Points, in no order, along strands that fork, close into loops and pass close to each other.
Two points are linked if the straight distance between their rows is under 42.
Z951: -8 -29 9 -14 39 6 3 -6 -40 5 -4 -13 8 -10 -2
Z589: -12 4 12 16 -14 7 1 37 12 -14 6 21 -28 0 -14
Z376: 10 -10 9 17 15 31 11 31 -3 3 22 -26 21 39 -8
Z859: 1 13 10 -9 -25 -9 -1 3 16 6 -6 16 -30 -9 -3
Z493: 0 20 7 13 -21 -14 -6 -22 2 5 -14 8 -1 -8 -4
Z797: -18 5 -4 26 18 -1 5 34 -8 -4 19 28 -5 3 2
Z759: -21 4 8 38 -5 22 -6 33 5 -7 9 -13 11 25 -15
Z279: -43 4 4 32 -9 -4 0 3 7 1 -1 12 -15 6 -4
Z498: 14 13 -24 -32 -29 -9 13 18 25 19 -16 -23 -23 11 27
Z259: -24 3 14 -23 -19 -5 -22 -34 37 -8 -3 2 -23 -19 3
Z440: -13 -3 4 34 22 7 9 25 -13 -4 10 9 6 14 6
Z61: -4 -11 4 -13 40 -3 -9 -6 -38 7 -5 -3 11 -14 -2
Z996: 5 -21 12 30 -1 24 24 -5 9 -13 -7 -34 9 29 -18
Z699: 18 -2 9 19 26 6 7 -8 -16 -12 -11 2 7 0 -10
Z516: -41 -1 14 34 -7 3 -4 -10 8 -9 -9 -8 -5 9 -7
Z649: -44 4 -2 -3 -21 -3 3 -7 23 17 8 22 -42 -4 1
Z646: 3 17 -4 -3 4 -13 -2 9 -9 6 9 36 -7 -11 5
Z134: -4 -51 9 -12 34 23 15 11 -26 -7 19 -17 8 7 -6
Z762: 29 11 -20 -32 -35 -16 8 16 22 5 -2 -5 -9 2 25
Z879: -26 -3 17 19 -8 0 -20 -39 17 -14 -22 -11 -5 -12 -13
Z250: -25 3 6 -36 -19 -6 -10 -25 38 6 -1 -2 -34 -11 10
Z562: 37 18 -2 -16 -11 -11 -10 4 2 -3 1 17 3 -20 -2
Z15: -28 5 1 -28 -25 -6 0 -12 30 18 0 7 -41 -3 7
Z622: 21 -31 16 21 10 21 36 -11 -1 -12 -2 -18 9 22 -8
Z983: 23 16 -4 -16 13 -7 -16 -2 -18 -1 2 15 13 -18 -5
Z705: 5 -32 3 2 37 29 17 22 -15 -12 17 -18 19 20 -7
Z948: -7 3 10 30 1 28 2 30 0 4 12 -28 19 38 -10
Z728: 8 19 -15 -21 -9 -14 8 12 4 20 15 31 -12 -6 15
Z336: 24 10 -28 -30 -29 -17 12 14 15 7 10 7 -2 0 29
Z610: -23 2 15 -3 -18 -7 -22 -33 23 -10 -14 2 -14 -17 -12
Z8: -2 12 2 9 6 -7 5 20 -7 -5 9 34 -14 -7 1
Z442: 21 -19 15 22 24 17 23 -8 -12 -12 -9 -13 9 12 -8
Z27: 20 12 5 9 15 -4 -2 -12 -13 -4 -10 10 10 -8 -4
Z384: 38 -9 -15 -22 27 -2 -14 -25 -16 1 -16 -19 29 -18 -20
Z401: 15 18 8 17 -5 -8 -4 -17 -4 -3 -17 10 0 -9 -10
Z258: 13 17 -28 -29 -18 -13 9 16 7 19 18 22 -12 -3 23
Z6: 16 15 -26 -21 -11 -18 -10 0 -8 4 11 19 21 -13 20
Z447: -7 5 -22 -32 12 -13 -23 -3 -31 9 3 1 28 -20 10
Z809: -17 1 13 2 -18 4 5 37 18 -3 9 15 -45 -1 -4
Z741: -27 -13 23 33 -7 11 2 -23 7 -14 -18 -27 -2 14 -9
Z179: 2 2 -5 -17 29 -8 -16 -5 -34 4 -1 3 16 -16 1
Z802: -5 -46 14 -17 34 13 12 -5 -36 2 4 -14 5 -5 -1
Z810: 30 1 -18 -12 13 -8 -16 -23 -17 0 -8 -12 36 -13 3
Z539: -17 6 6 27 -9 11 -5 43 6 -14 13 9 -6 12 -15
Z628: -2 12 -25 -38 -28 -5 11 7 27 25 -14 -24 -35 14 21
Z137: 3 8 -31 -31 -1 -18 -19 2 -15 3 13 13 29 -17 18
Z9: 31 19 -12 -13 -26 -15 -11 -1 8 -1 3 10 10 -11 8
Z348: 45 -2 -7 2 29 -1 -2 -22 -6 -6 -19 -5 18 -10 -25
Z273: 16 -25 5 7 26 33 22 21 -5 -8 19 -24 21 31 -12
Z999: -22 -15 16 26 -1 10 -12 -34 17 -25 -23 -29 -1 1 -22
Z252: 21 16 -7 14 -17 -18 -6 -37 -1 8 -13 -8 30 -3 10
Z955: -11 -16 9 28 28 9 15 18 -18 -4 13 -1 12 17 16
Z695: -49 2 4 16 -17 -8 -1 -1 15 8 5 20 -28 0 -4
Z799: 30 5 -19 0 -3 -15 -11 -26 -12 -2 -9 -12 45 -4 15
Z911: -1 12 2 -20 -35 -14 1 -1 23 16 -3 8 -28 -6 6

A piece is two or more points that can be reached from each other along the links. Count, over all rows, the pieces, the separate loops (a circle has one, a figure eight two, a Y none), the forks (points with three links) and the tips (points with one).
pieces => 4
loops => 2
forks => 4
tips => 8

A fork is a point with three links, a tip a point with one. Leave the first point through the second and follow the links. Name the first fork or tip that comes.
Z8, Z646 => Z628
Z705, Z273 => Z809
Z799, Z810 => Z348
Z279, Z695 => Z15
Z27, Z699 => Z996
Z562, Z9 => Z179
Z996, Z622 => Z27
Z137, Z6 => Z983
Z348, Z384 => Z252

Name the points in between on the shortest way along the links from the first point to the second, in order.
Z628, Z728 => Z498 Z762 Z336 Z258
Z728, Z955 => Z646 Z8 Z797 Z440
Z348, Z252 => Z384 Z810 Z799
Z401, Z179 => Z27 Z983
